The views of a scene show one set of named points, each view turned or mirrored, shifted and resized as a whole, with a little noise and some points left out.
(in the rows, 128 means zero)

Scene 1
View 1
(49): 150 147 133 113 127 149 178 131 116 125 121 148 96 92 159 144 130 128 125 133 157 117
(173): 160 125 152 136 116 154 185 114 140 127 114 159 114 91 175 123 105 129 116 126 149 112
(90): 148 151 137 113 110 164 174 131 136 112 123 157 107 113 145 137 136 130 107 128 153 116
(69): 152 131 155 119 125 131 174 122 144 115 131 156 100 82 173 139 118 121 141 136 140 109
(301): 150 146 137 131 117 161 174 121 138 120 117 147 108 117 152 125 130 137 110 133 167 113
(144): 147 150 138 145 126 152 165 115 153 118 123 134 107 133 150 118 139 147 122 143 184 106
(138): 145 153 132 97 128 144 175 141 113 118 129 150 91 88 150 156 140 124 132 134 149 118
(125): 146 151 144 121 107 160 165 125 158 103 131 154 110 126 141 129 140 134 110 133 156 110
(268): 151 150 124 105 136 146 182 137 96 134 115 145 91 83 159 154 134 127 128 133 160 123
(309): 138 159 135 112 136 132 160 134 139 109 139 138 87 111 146 146 154 133 146 150 165 108
(104): 144 164 115 126 132 162 171 130 114 128 115 130 98 127 140 136 151 146 115 141 191 117
(223): 148 141 158 136 101 158 164 114 178 99 132 158 118 129 149 116 128 135 112 133 151 102
(201): 129 176 134 100 122 141 148 140 151 90 152 140 86 135 122 149 175 135 138 149 163 105
(192): 153 150 126 100 118 166 187 139 101 129 113 157 102 89 153 150 128 126 106 122 150 126
(265): 145 161 121 105 135 146 172 139 105 125 123 139 89 99 147 152 148 132 130 139 169 119
(91): 153 136 142 122 136 135 179 124 123 130 121 145 97 84 172 140 122 127 138 138 157 113
(55): 150 146 135 134 129 152 174 119 133 127 119 139 102 112 158 127 132 139 123 139 175 112
(240): 148 150 132 120 133 145 173 128 123 124 121 141 97 104 156 140 136 134 130 138 168 113
(258): 151 140 145 129 122 145 173 120 140 120 123 148 105 104 162 130 127 133 126 137 159 110
(122): 149 143 139 121 130 142 175 126 129 122 124 146 99 97 160 138 131 130 131 138 161 112
(26): 147 158 119 140 139 153 171 121 120 134 112 124 99 127 149 128 145 151 123 146 198 112
View 2
(138): 131 160 138 136 104 125 120 125 119 122 124 139 127 131 116 121 104 105 139 148 137 130
(122): 132 140 138 133 122 128 116 122 135 125 130 139 128 134 106 124 124 119 133 139 132 124
(55): 129 137 130 137 130 132 117 118 139 126 127 136 131 128 102 129 131 133 127 131 129 128
(49): 131 149 136 131 117 130 120 124 126 122 128 140 126 132 113 123 121 114 129 140 134 129
(90): 130 152 142 129 112 145 124 126 149 116 125 140 135 128 108 129 114 132 130 131 134 138
(240): 131 146 134 134 119 128 118 122 130 124 128 137 128 130 108 125 121 121 132 139 132 127
(309): 132 142 136 153 115 117 111 116 144 137 125 129 134 129 100 123 107 124 153 146 128 125
(258): 132 136 142 129 125 133 115 123 146 124 131 140 129 136 105 125 129 126 130 135 132 124
(201): 133 152 139 164 102 124 115 114 165 138 117 121 146 121 95 127 89 138 167 145 127 137
(301): 129 141 137 130 125 142 121 122 147 120 126 139 133 127 104 130 129 138 124 127 131 134
(69): 137 131 154 121 120 126 112 126 145 123 137 146 124 148 110 117 125 108 137 145 138 113
(173): 132 132 148 109 129 142 119 129 143 113 137 150 123 143 110 124 140 120 116 130 137 122
(223): 132 130 156 124 123 150 118 124 185 119 131 141 139 137 97 129 126 146 134 127 132 129
(192): 128 165 135 123 107 142 128 130 118 113 123 145 126 128 120 126 115 113 120 136 138 140
(268): 129 156 128 134 114 124 121 125 106 123 124 139 123 130 116 123 116 107 127 144 135 129
(91): 133 136 138 128 125 121 113 123 125 126 133 142 122 140 110 120 128 110 130 143 134 119
(104): 123 152 115 152 125 132 122 115 127 130 117 127 136 112 101 135 122 142 128 130 124 141
(26): 124 139 114 152 135 127 118 112 127 134 121 127 134 114 98 134 133 144 127 129 121 133
(144): 128 130 130 143 135 135 115 114 155 131 127 131 136 124 94 133 133 148 132 127 124 129
View 3
(265): 67 160 147 152 132 161 159 121 121 107 122 175 156 116 115 117 111 115 156 154 181 123
(201): 82 152 140 136 133 120 147 99 151 125 115 157 120 79 136 92 77 107 151 124 164 107
(309): 77 158 160 143 132 152 140 104 136 125 117 162 148 109 125 105 84 104 159 131 170 118
(223): 148 150 143 144 123 146 133 101 130 155 127 135 157 125 149 112 124 86 137 113 129 132
(104): 99 146 149 172 119 141 155 116 129 97 130 164 149 112 103 129 117 136 135 149 173 128
(144): 129 139 167 167 115 146 131 101 136 125 131 148 158 123 117 124 108 119 135 123 152 132
(26): 106 140 169 179 114 149 143 110 132 100 132 162 158 122 98 132 109 138 136 141 172 132
(258): 108 156 157 151 127 169 138 111 120 136 124 155 172 135 130 118 117 97 151 132 155 133
(240): 88 157 156 154 128 165 147 114 121 120 123 165 166 128 119 120 113 108 153 143 168 128
(192): 84 169 120 147 135 169 173 134 102 113 126 171 165 131 128 123 150 102 152 164 166 132
(49): 84 163 146 148 132 172 153 122 111 123 123 168 170 133 125 118 125 101 155 149 167 129
(301): 123 152 146 157 122 155 148 114 121 126 129 153 163 128 127 124 131 109 139 136 151 134
(55): 110 149 161 162 121 161 142 111 125 121 128 158 167 132 118 126 118 113 143 136 160 134
(173): 123 161 153 150 126 186 140 119 105 145 128 153 190 157 135 127 146 87 148 136 145 143
(122): 92 160 158 150 130 177 142 117 114 129 123 164 175 140 125 120 119 98 155 142 163 133
(268): 64 168 146 151 136 178 161 129 108 109 122 177 170 133 117 122 126 108 160 162 180 128
(90): 111 160 127 144 131 149 157 117 118 128 125 155 154 121 137 116 133 100 142 140 151 128
(138): 64 170 137 138 140 167 160 123 116 121 117 173 160 121 129 109 115 97 163 153 174 122
(125): 126 153 134 145 126 140 146 108 130 138 125 145 150 113 142 110 123 97 139 125 144 126
View 4
(104): 97 122 138 151 124 116 135 122 142 153 92 194 102 139 140 118 127 97 117 146 132 144
(192): 95 98 123 119 138 116 150 127 144 155 140 168 98 118 140 133 139 116 93 149 159 105
(91): 137 112 92 110 114 138 154 119 137 151 136 189 100 129 140 103 122 128 108 134 153 116
(138): 112 113 135 112 122 124 158 117 123 157 139 180 116 117 144 112 125 123 94 128 153 111
(309): 130 138 143 125 104 138 148 116 115 155 117 193 129 128 145 104 114 121 111 120 134 134
(26): 111 124 119 154 117 123 134 119 147 151 85 204 94 146 137 108 122 98 126 146 128 150
(122): 130 121 107 120 114 139 145 123 137 151 127 183 108 128 140 116 124 122 110 137 147 123
(125): 127 149 130 131 109 151 122 143 137 153 118 159 125 124 142 151 131 121 117 151 137 136
(144): 134 145 111 146 104 147 122 133 146 149 94 186 109 143 139 128 122 111 133 149 128 151
(55): 127 126 106 133 114 138 135 127 147 151 109 186 101 137 139 120 125 114 121 146 139 136
(90): 114 130 128 127 120 136 131 139 140 154 128 161 116 122 141 147 135 119 107 152 144 125
(69): 154 124 91 100 106 154 150 126 132 153 149 172 112 122 141 115 121 140 108 134 155 113
(301): 122 130 111 134 116 139 127 137 149 151 114 170 104 133 138 138 131 114 119 155 141 133
(201): 118 161 184 137 100 140 139 124 101 156 109 181 153 121 147 122 114 116 109 117 124 144
(258): 138 129 101 120 111 146 138 129 142 151 126 178 107 131 139 124 124 124 117 144 144 127
(223): 149 159 110 127 99 170 112 152 142 151 121 151 127 128 140 159 128 128 128 156 137 140
(173): 146 114 69 108 116 151 138 135 156 151 143 168 93 128 137 131 130 133 114 155 158 113
(265): 102 111 138 128 125 115 155 113 128 155 120 194 108 126 142 105 124 112 100 129 145 123
(49): 117 111 113 118 122 129 149 121 138 153 131 181 103 126 141 118 128 122 103 140 152 117
(240): 122 120 117 126 117 131 145 121 136 153 119 189 106 131 139 111 124 117 111 137 144 127
(268): 104 96 118 119 131 113 161 112 137 155 134 191 95 125 139 104 128 116 96 136 155 109
View 5
(265): 137 108 132 154 116 113 130 133 142 94 105 123 96 138 135 150 132 138 110 166 128 100
(201): 143 117 92 134 149 132 141 157 154 56 131 115 101 113 122 144 166 143 121 155 141 110
(69): 142 105 146 147 125 124 125 106 126 93 138 175 113 122 156 129 134 124 107 141 123 134
(49): 137 107 142 151 121 117 131 122 136 102 115 143 106 135 145 127 125 132 111 151 129 112
(122): 140 110 141 145 124 119 130 125 136 99 118 148 110 132 145 127 127 131 109 149 131 120
(240): 139 112 139 144 122 116 130 133 140 98 112 138 106 135 140 131 125 132 107 155 132 115
(223): 137 116 123 130 155 143 149 134 137 93 141 152 125 119 148 78 136 133 129 117 140 129
(309): 146 117 120 136 133 120 129 143 145 74 123 135 105 122 132 148 147 133 105 160 137 121
(268): 135 102 147 164 106 109 127 117 133 105 103 136 94 142 144 149 122 136 109 165 122 100
(91): 142 108 152 149 116 115 122 115 131 102 118 159 109 133 149 135 121 125 102 152 125 127
(173): 134 105 157 148 125 126 132 108 126 117 125 169 119 135 160 94 112 126 115 128 126 126
(144): 142 124 129 120 143 125 139 156 148 99 114 132 122 134 132 97 119 129 108 139 148 127
(192): 127 95 144 174 111 120 138 109 132 113 108 132 96 143 149 125 124 143 129 151 117 86
(125): 135 111 119 140 147 136 148 136 142 91 131 137 115 125 141 96 139 139 130 130 137 113
(301): 134 113 136 141 135 127 142 136 141 106 116 136 115 137 141 97 122 135 119 136 136 112
(258): 139 111 141 140 130 123 133 127 136 100 123 153 114 131 148 113 124 129 110 140 133 125
(138): 137 101 133 162 116 118 129 116 135 89 118 138 95 130 144 151 141 138 115 160 121 102
(26): 140 125 136 128 127 110 133 161 153 106 93 114 112 147 126 115 108 131 101 157 148 113
(55): 139 117 140 136 130 119 134 140 143 106 110 137 114 138 139 111 116 130 109 145 138 119

Which points are out of place in each view (at most two, in the order of its rows)? Write - if all are in place.
view 1 -> -
view 2 -> (138), (240)
view 3 -> (122)
view 4 -> (173)
view 5 -> (49)

Scene 2
View 1
(59): 137 119 124 89 103 139 121 124 124 142 139 149 128 110 165 125 112 117 121 162 151 131
(155): 121 126 109 83 106 118 101 132 139 87 91 194 115 98 144 107 125 120 156 137 137 121
(31): 135 106 126 97 116 113 116 150 142 74 77 170 109 83 103 117 116 119 178 109 118 116
(206): 126 158 119 94 98 162 114 152 114 109 132 158 121 117 195 123 106 105 123 146 142 122
(159): 144 112 142 106 113 139 125 150 135 115 114 136 122 92 129 136 110 111 145 131 127 127
(32): 134 130 129 100 107 145 118 148 128 108 117 150 121 101 155 129 110 111 139 137 133 124
(112): 137 146 133 101 103 167 125 154 117 125 140 133 126 111 182 136 102 104 119 146 139 127
(110): 128 106 132 107 124 106 100 163 166 46 39 188 108 71 81 125 132 118 197 93 104 119
(217): 141 125 152 117 116 159 120 158 143 126 117 126 132 95 146 157 113 106 130 138 128 136
(39): 120 125 127 103 117 122 90 153 162 66 60 193 118 85 122 127 135 115 171 118 120 126
(47): 130 132 129 98 108 142 110 146 135 103 107 162 122 101 154 128 118 112 141 139 135 127
(102): 142 108 142 107 115 135 123 147 142 113 105 140 122 88 122 139 113 114 148 131 126 129
(182): 134 132 143 109 110 161 112 142 141 141 129 139 138 105 170 151 119 107 115 161 143 140
View 2
(59): 107 124 138 142 132 151 99 96 122 127 137 90 104 158 134 127 119 107 124 113 141 162
(39): 145 157 148 136 156 144 127 139 107 126 90 148 96 135 114 92 116 146 150 87 145 147
(102): 113 141 145 144 134 156 99 116 100 129 109 125 121 152 114 112 112 117 142 111 157 143
(47): 121 142 145 129 152 151 111 116 113 121 114 111 103 151 128 115 120 117 136 103 145 150
(31): 130 151 144 138 145 147 116 142 101 128 99 160 107 143 102 114 116 135 158 88 166 157
(155): 134 142 139 135 151 139 125 126 123 125 116 130 85 144 124 117 121 135 142 86 145 170
(159): 110 140 146 139 139 157 97 116 101 127 112 120 122 154 115 118 115 111 141 112 159 142
(32): 114 140 145 128 150 154 106 114 112 120 118 108 107 156 125 122 122 109 135 107 151 150
(206): 115 138 144 112 168 153 111 105 126 107 128 83 97 161 140 132 131 98 126 106 141 153
(112): 105 137 146 119 156 161 98 100 117 112 126 81 113 165 136 129 126 90 126 117 146 142
(217): 107 143 149 136 145 163 92 104 99 123 107 99 128 156 125 107 114 103 132 123 147 126
View 3
(31): 138 124 122 156 169 142 127 151 123 107 141 132 101 85 126 134 114 132 147 131 138 136
(206): 120 138 148 130 159 140 100 130 93 112 129 179 95 159 130 159 108 136 120 135 122 134
(47): 124 130 134 142 156 139 119 140 104 119 128 162 99 130 126 145 107 137 133 135 130 137
(155): 131 143 129 150 165 144 108 156 117 116 124 153 112 117 131 147 101 126 149 117 130 145
(39): 142 131 115 152 158 135 127 151 130 120 135 143 126 97 128 129 118 125 155 135 126 156
(159): 120 117 133 144 154 141 135 137 99 117 132 153 84 116 122 140 107 147 128 141 141 125
(110): 153 120 108 160 168 135 137 154 141 110 147 122 123 64 126 119 126 125 160 136 133 152
(217): 115 113 133 137 144 133 142 128 92 127 129 167 86 133 119 138 111 154 121 152 136 129
(102): 122 116 130 148 154 139 139 140 102 121 130 151 87 110 121 137 105 147 132 139 142 127
(32): 121 127 138 140 158 140 119 137 99 116 130 162 92 130 126 148 107 140 128 136 132 130
(182): 109 126 139 135 139 136 132 132 87 136 117 180 90 154 124 145 99 152 122 143 132 132
View 4
(159): 136 135 114 150 98 138 166 114 134 141 119 127 123 143 158 100 107 136 155 134 147 117
(182): 137 124 122 157 93 127 147 111 132 141 147 110 127 117 167 66 116 152 124 151 174 112
(47): 135 122 123 146 99 125 149 121 139 129 118 106 127 138 158 105 103 147 142 151 154 136
(110): 133 139 125 103 115 144 186 151 128 109 72 103 158 196 148 149 95 122 208 122 130 160
(155): 130 123 137 143 100 118 144 136 148 125 102 90 128 160 151 128 90 157 145 140 140 164
(217): 140 131 111 146 98 139 164 111 126 137 134 126 132 127 165 79 116 136 148 148 168 103
(39): 133 127 132 115 109 131 163 147 132 111 93 89 156 173 154 128 97 140 176 139 146 162
(112): 140 115 108 164 95 122 142 99 140 138 135 125 114 108 163 92 110 146 120 171 161 109
(59): 133 129 130 175 88 123 139 112 148 149 138 112 106 127 158 86 104 163 115 137 155 124
(206): 139 106 114 159 97 111 130 104 146 130 127 109 118 109 161 107 103 152 113 184 158 128
(102): 134 139 118 147 99 140 167 120 133 141 118 123 126 149 157 99 107 136 159 127 148 119
(32): 135 124 118 152 98 127 152 115 141 135 119 117 121 133 156 106 105 145 139 152 151 126
View 5
(206): 116 163 96 97 156 140 131 115 106 132 116 142 165 180 140 131 123 112 132 148 125 137
(39): 120 147 168 122 109 104 137 123 148 127 118 134 175 133 140 163 114 166 169 99 156 131
(102): 128 150 123 139 142 121 140 163 148 142 97 142 158 146 142 130 140 144 132 104 141 129
(155): 118 143 146 116 129 124 146 124 121 131 130 129 163 131 149 157 101 155 148 121 128 136
(182): 130 172 92 123 156 119 142 136 119 138 82 164 153 176 161 121 144 117 136 126 118 115
(217): 130 165 102 131 150 118 132 153 142 139 82 155 161 173 143 119 155 125 136 113 141 122
(31): 118 133 159 133 122 122 138 155 158 135 126 122 169 125 127 153 119 167 145 96 158 142
(59): 130 159 89 123 166 137 153 143 103 141 101 150 145 156 163 121 125 123 119 136 99 125
(112): 122 165 85 111 161 138 131 137 116 137 101 147 161 182 140 119 140 109 124 140 129 132
(47): 122 154 121 117 141 124 137 132 128 134 109 142 163 156 144 139 123 136 141 123 133 132
(110): 117 133 192 136 99 102 133 146 177 129 123 121 180 115 122 169 120 185 169 77 179 139

Which points are out of place in each view (at most two, in the order of its rows)? Write - if all are in place.
view 1 -> -
view 2 -> -
view 3 -> -
view 4 -> -
view 5 -> (59)

Scene 3
View 1
(96): 127 168 112 101 127 119 149 98 128 111 128 145 117 137 131 116 106 135 126 113 118 143
(136): 128 152 113 132 139 131 116 130 89 122 119 132 118 128 124 106 119 202 154 117 145 174
(15): 120 159 140 102 135 143 152 105 116 113 140 126 102 144 130 113 142 131 121 119 112 158
(44): 125 156 119 122 137 133 132 118 98 119 127 131 112 132 126 108 126 173 142 118 132 165
(118): 134 166 127 112 144 121 160 98 115 115 130 134 103 138 118 108 133 155 116 112 125 157
(266): 106 177 81 118 105 132 143 96 111 118 133 148 125 109 148 107 86 104 154 115 120 135
(276): 135 157 133 99 139 124 143 111 122 109 127 138 113 149 123 118 123 161 121 116 121 156
(269): 113 149 144 87 124 153 130 121 121 109 138 127 116 151 142 119 125 129 133 125 110 157
(235): 106 148 127 98 115 157 117 129 109 113 136 129 122 140 149 115 113 132 153 127 117 158
(134): 130 151 154 98 145 139 146 113 118 111 136 125 102 157 122 116 147 159 115 118 117 167
(282): 126 162 101 121 128 121 127 115 106 116 119 143 123 127 130 108 100 173 147 115 138 157
(30): 128 130 165 72 135 147 108 144 128 103 126 127 122 175 133 128 126 179 126 126 114 169
(165): 130 163 108 129 138 122 135 112 97 120 121 137 115 126 124 106 117 179 143 115 140 163
(36): 129 169 112 131 143 124 153 100 99 122 131 133 105 124 120 103 131 161 132 113 134 162
(213): 111 143 137 96 123 155 113 134 110 111 133 128 120 146 143 116 120 152 149 127 119 164
(20): 121 153 137 100 133 141 133 119 115 112 132 128 113 146 133 115 128 153 130 121 120 161
(133): 114 140 151 79 122 158 116 134 124 107 136 127 121 160 144 122 122 140 136 128 109 161
(170): 110 168 104 112 116 139 141 105 112 117 135 139 117 124 142 109 106 118 145 118 120 145
(164): 104 145 122 110 118 160 106 137 96 118 131 128 122 133 149 110 113 155 164 127 127 167
(116): 121 148 155 91 136 150 139 120 118 111 138 123 106 157 133 117 142 144 122 123 112 163
View 2
(20): 128 131 105 139 150 124 135 112 104 125 156 117 124 126 110 135 141 130 113 127 128 110
(44): 124 129 105 122 161 129 146 128 105 124 127 121 98 114 116 142 132 123 104 116 135 95
(133): 128 115 111 156 150 119 131 109 100 128 177 106 150 148 115 123 150 153 119 144 139 122
(276): 141 149 97 147 146 132 120 108 101 131 148 119 108 117 98 132 140 115 116 123 128 106
(165): 129 134 104 119 159 132 140 135 108 130 107 122 83 108 114 143 132 118 101 114 139 89
(136): 124 119 110 116 183 133 160 145 88 130 112 119 76 121 120 138 131 126 94 109 158 86
(170): 122 128 113 121 118 120 113 127 148 124 117 110 134 112 129 140 144 140 111 138 115 106
(266): 119 125 121 111 101 122 92 141 172 129 85 101 135 102 140 139 151 147 106 146 114 103
(164): 116 96 124 123 162 118 151 141 109 125 133 108 129 139 135 130 144 159 101 137 149 105
(269): 126 121 108 146 138 117 128 107 113 122 170 111 150 136 116 131 146 143 119 141 124 120
(30): 142 125 105 173 176 130 141 103 65 135 191 109 124 155 96 114 148 141 120 134 159 118
(282): 131 133 111 126 153 136 124 143 114 138 98 111 89 112 120 133 141 129 101 123 145 90
(36): 123 145 98 111 148 127 139 122 118 119 118 131 94 96 114 153 126 107 104 106 115 93
(15): 124 138 95 133 133 119 133 97 118 115 166 125 138 116 109 145 137 118 119 124 103 114
(118): 133 157 90 131 138 129 126 104 114 122 141 129 104 101 101 148 131 102 115 112 110 102
(235): 119 106 118 132 143 116 134 127 119 125 146 105 145 138 130 130 148 158 110 143 137 113
(213): 121 105 116 138 163 118 149 126 96 126 159 111 134 145 124 127 143 152 109 135 147 112
(116): 127 133 97 148 149 118 141 95 99 119 183 121 139 132 106 138 138 128 120 127 119 118
View 3
(134): 152 126 103 156 140 136 129 142 110 153 128 138 123 120 105 140 126 102 144 104 117 135
(235): 127 90 113 134 106 109 141 123 136 150 107 123 146 121 128 126 120 124 158 109 105 121
(269): 134 96 114 141 121 127 137 134 134 156 126 127 141 118 124 135 121 112 163 106 112 125
(133): 134 93 114 131 125 119 129 136 138 162 124 114 148 112 120 139 112 103 158 111 110 134
(136): 137 134 99 145 111 88 132 113 104 133 70 138 124 140 91 111 124 124 114 119 102 136
(36): 141 129 100 166 119 127 148 121 105 132 94 165 109 145 103 117 141 131 139 107 110 120
(165): 134 129 104 151 115 114 143 115 110 133 79 156 116 147 90 111 131 125 130 117 106 128
(118): 141 126 106 163 133 146 144 129 110 143 110 164 109 142 97 127 138 114 149 108 115 126
(116): 145 112 106 150 134 132 130 142 120 157 130 128 132 114 117 142 124 103 153 104 115 132
(170): 120 92 117 149 103 131 157 116 137 140 102 155 130 141 124 117 135 136 170 108 107 108
(266): 106 81 124 145 90 133 172 104 148 134 89 166 128 153 126 106 141 150 180 111 106 97
(20): 137 112 109 147 125 125 136 132 123 150 111 136 131 125 108 130 124 112 148 111 111 129
(44): 142 126 99 151 117 106 137 122 108 140 91 141 122 133 104 120 128 122 130 111 107 130
(30): 140 111 114 126 141 116 114 138 128 167 120 105 147 112 94 140 103 81 137 120 112 155
(15): 144 113 106 160 128 142 141 138 118 149 128 147 123 124 121 137 134 116 160 99 117 121
(276): 135 119 113 148 134 140 138 128 121 150 110 149 122 137 90 128 126 105 149 115 113 136
(96): 122 103 121 149 123 150 153 120 135 145 108 163 121 148 99 122 133 117 166 113 113 122
(282): 122 116 112 142 111 113 148 108 124 135 75 153 125 151 90 108 128 126 139 120 104 129
View 4
(96): 123 122 134 106 110 117 119 144 120 120 140 144 151 112 138 125 120 131 105 120 115 140
(276): 135 118 136 115 114 119 111 129 124 127 140 123 141 125 134 134 116 128 84 102 117 131
(20): 129 114 137 125 122 128 117 122 128 125 134 107 134 128 137 120 116 132 97 102 115 136
(266): 94 119 135 116 106 122 124 162 117 125 129 143 159 93 150 101 123 153 150 139 100 162
(213): 118 110 142 149 126 130 115 121 127 136 129 94 128 132 148 109 115 131 109 103 116 138
(164): 107 104 143 155 119 132 109 128 129 148 123 85 129 124 152 103 116 148 121 104 105 152
(165): 124 109 137 117 101 119 92 141 127 148 134 107 149 112 130 136 116 161 89 98 92 156
(118): 139 120 132 92 112 124 114 132 129 115 139 125 147 118 123 137 119 142 84 101 109 142
(235): 110 111 141 148 125 131 122 127 125 130 127 102 131 127 151 100 117 133 125 113 115 143
(134): 145 116 133 111 127 131 120 112 135 112 138 105 132 136 125 130 116 127 79 89 120 130
(170): 108 118 135 117 114 127 125 144 124 120 131 128 148 108 143 106 121 145 131 125 105 154
(30): 137 111 145 160 131 123 110 106 124 141 137 95 117 150 148 127 111 106 74 90 134 110
(269): 123 115 137 133 132 132 130 119 127 115 133 110 130 132 144 107 118 120 113 109 125 132
(133): 122 114 141 151 135 130 127 114 127 125 132 103 122 139 150 106 114 113 108 106 130 124
(116): 137 116 136 122 132 133 127 111 133 109 135 103 127 137 134 118 117 121 94 97 123 129
(44): 126 110 138 121 110 125 100 131 129 141 132 99 141 119 132 130 116 154 93 95 98 151
(15): 135 119 131 104 128 135 130 120 134 103 135 114 136 127 127 117 121 132 102 104 117 140
View 5
(44): 84 152 136 178 190 159 118 112 135 148 132 195 132 87 115 106 113 168 136 110 118 145
(164): 118 143 152 148 154 123 74 130 124 119 118 149 113 41 163 101 117 165 133 108 142 152
(133): 137 125 128 170 104 95 100 105 76 116 127 151 112 65 132 152 158 153 144 90 101 132
(165): 82 167 145 180 201 181 130 121 148 150 139 201 139 99 106 84 102 167 125 125 121 146
(213): 123 133 140 166 136 112 93 113 100 122 127 157 116 56 144 125 137 158 140 97 120 144
(282): 112 174 160 172 172 181 125 136 145 135 146 185 135 101 116 72 103 157 114 133 121 143
(266): 159 204 152 96 141 152 128 165 209 99 105 140 129 118 124 114 118 195 69 163 79 117
(235): 137 146 140 143 128 110 88 126 122 110 114 144 114 61 150 132 136 169 127 108 114 139
(170): 137 177 136 124 145 136 121 137 173 112 108 155 129 104 120 133 129 191 95 136 84 122
(116): 104 124 105 178 140 103 118 87 90 136 119 181 123 82 110 173 159 171 152 85 85 129
(134): 83 125 102 195 160 122 134 79 93 150 129 202 131 96 94 166 151 170 154 85 84 128
(136): 71 150 157 193 209 180 102 120 128 158 144 201 131 64 131 63 91 152 142 112 152 165
(30): 119 109 132 220 105 111 107 87 25 134 155 176 114 65 120 133 160 124 171 70 119 143
(36): 74 162 121 167 210 167 140 111 165 154 123 209 145 109 96 121 109 189 125 124 94 135
(20): 107 140 124 176 149 126 120 105 110 135 129 180 126 88 115 140 139 168 139 100 99 134
(15): 101 141 99 158 155 114 131 95 129 136 111 186 131 104 100 178 151 191 134 100 70 122
(96): 135 176 130 157 135 155 154 125 144 124 132 177 135 136 88 132 142 173 103 132 69 115
(118): 86 156 109 180 179 157 158 99 138 150 130 209 143 129 76 147 135 182 128 113 75 122
(276): 107 149 127 191 149 151 148 102 105 141 144 194 135 116 89 131 142 160 134 107 88 127
View 6
(36): 89 131 132 116 131 134 105 138 80 89 158 149 125 107 111 126 160 118 103 124 155 113
(116): 123 125 102 119 149 109 91 131 113 132 126 137 117 111 125 117 132 125 118 119 129 107
(136): 86 170 147 95 153 133 95 117 105 79 157 127 138 90 113 149 152 126 118 139 161 102
(213): 106 145 121 121 145 117 94 117 139 117 129 119 131 112 128 123 126 128 124 140 139 98
(134): 122 125 104 108 156 111 90 134 96 126 132 144 116 108 118 124 142 123 114 109 134 113
(20): 109 133 118 116 142 119 93 130 115 115 136 133 126 117 121 123 134 124 116 123 141 105
(165): 87 148 144 105 137 137 97 131 97 80 158 139 136 109 109 138 152 120 109 127 161 107
(96): 101 114 129 128 119 135 96 148 113 104 146 148 137 149 111 117 132 115 106 110 157 107
(30): 134 150 110 93 178 103 72 119 142 134 118 122 130 117 123 139 116 133 131 112 136 101
(118): 106 117 121 114 136 127 96 145 84 104 149 154 122 121 110 123 151 117 104 105 149 115
(164): 90 155 132 126 136 124 101 110 141 102 136 111 137 102 130 123 128 129 124 160 144 93
(282): 86 148 150 111 131 142 96 131 117 79 156 135 145 125 110 136 139 119 113 128 167 101
(276): 112 128 123 106 147 124 88 141 107 110 140 145 130 128 112 129 135 120 113 104 151 109
(15): 112 112 106 129 132 117 100 138 99 125 134 144 115 115 122 109 141 122 111 119 134 111
(44): 93 146 134 110 142 129 98 127 101 92 151 136 131 103 115 134 149 124 113 130 153 106
(269): 115 125 108 132 135 114 95 128 132 130 123 129 125 123 128 110 123 124 119 129 134 103
(235): 97 137 125 135 127 124 101 120 138 110 133 120 133 117 129 115 125 125 119 147 143 98
(133): 122 135 109 122 148 111 88 121 144 134 118 121 128 122 130 117 115 128 126 130 133 99
(266): 72 114 145 161 82 151 116 141 130 85 152 136 147 153 119 100 129 113 104 146 162 99
(170): 87 119 130 146 104 137 109 136 122 100 144 137 137 136 122 106 132 116 108 137 151 101

Which points are out of place in each view (at most two, in the order of its rows)? Write - if all are in place.
view 1 -> -
view 2 -> (213)
view 3 -> (44)
view 4 -> -
view 5 -> -
view 6 -> (235)
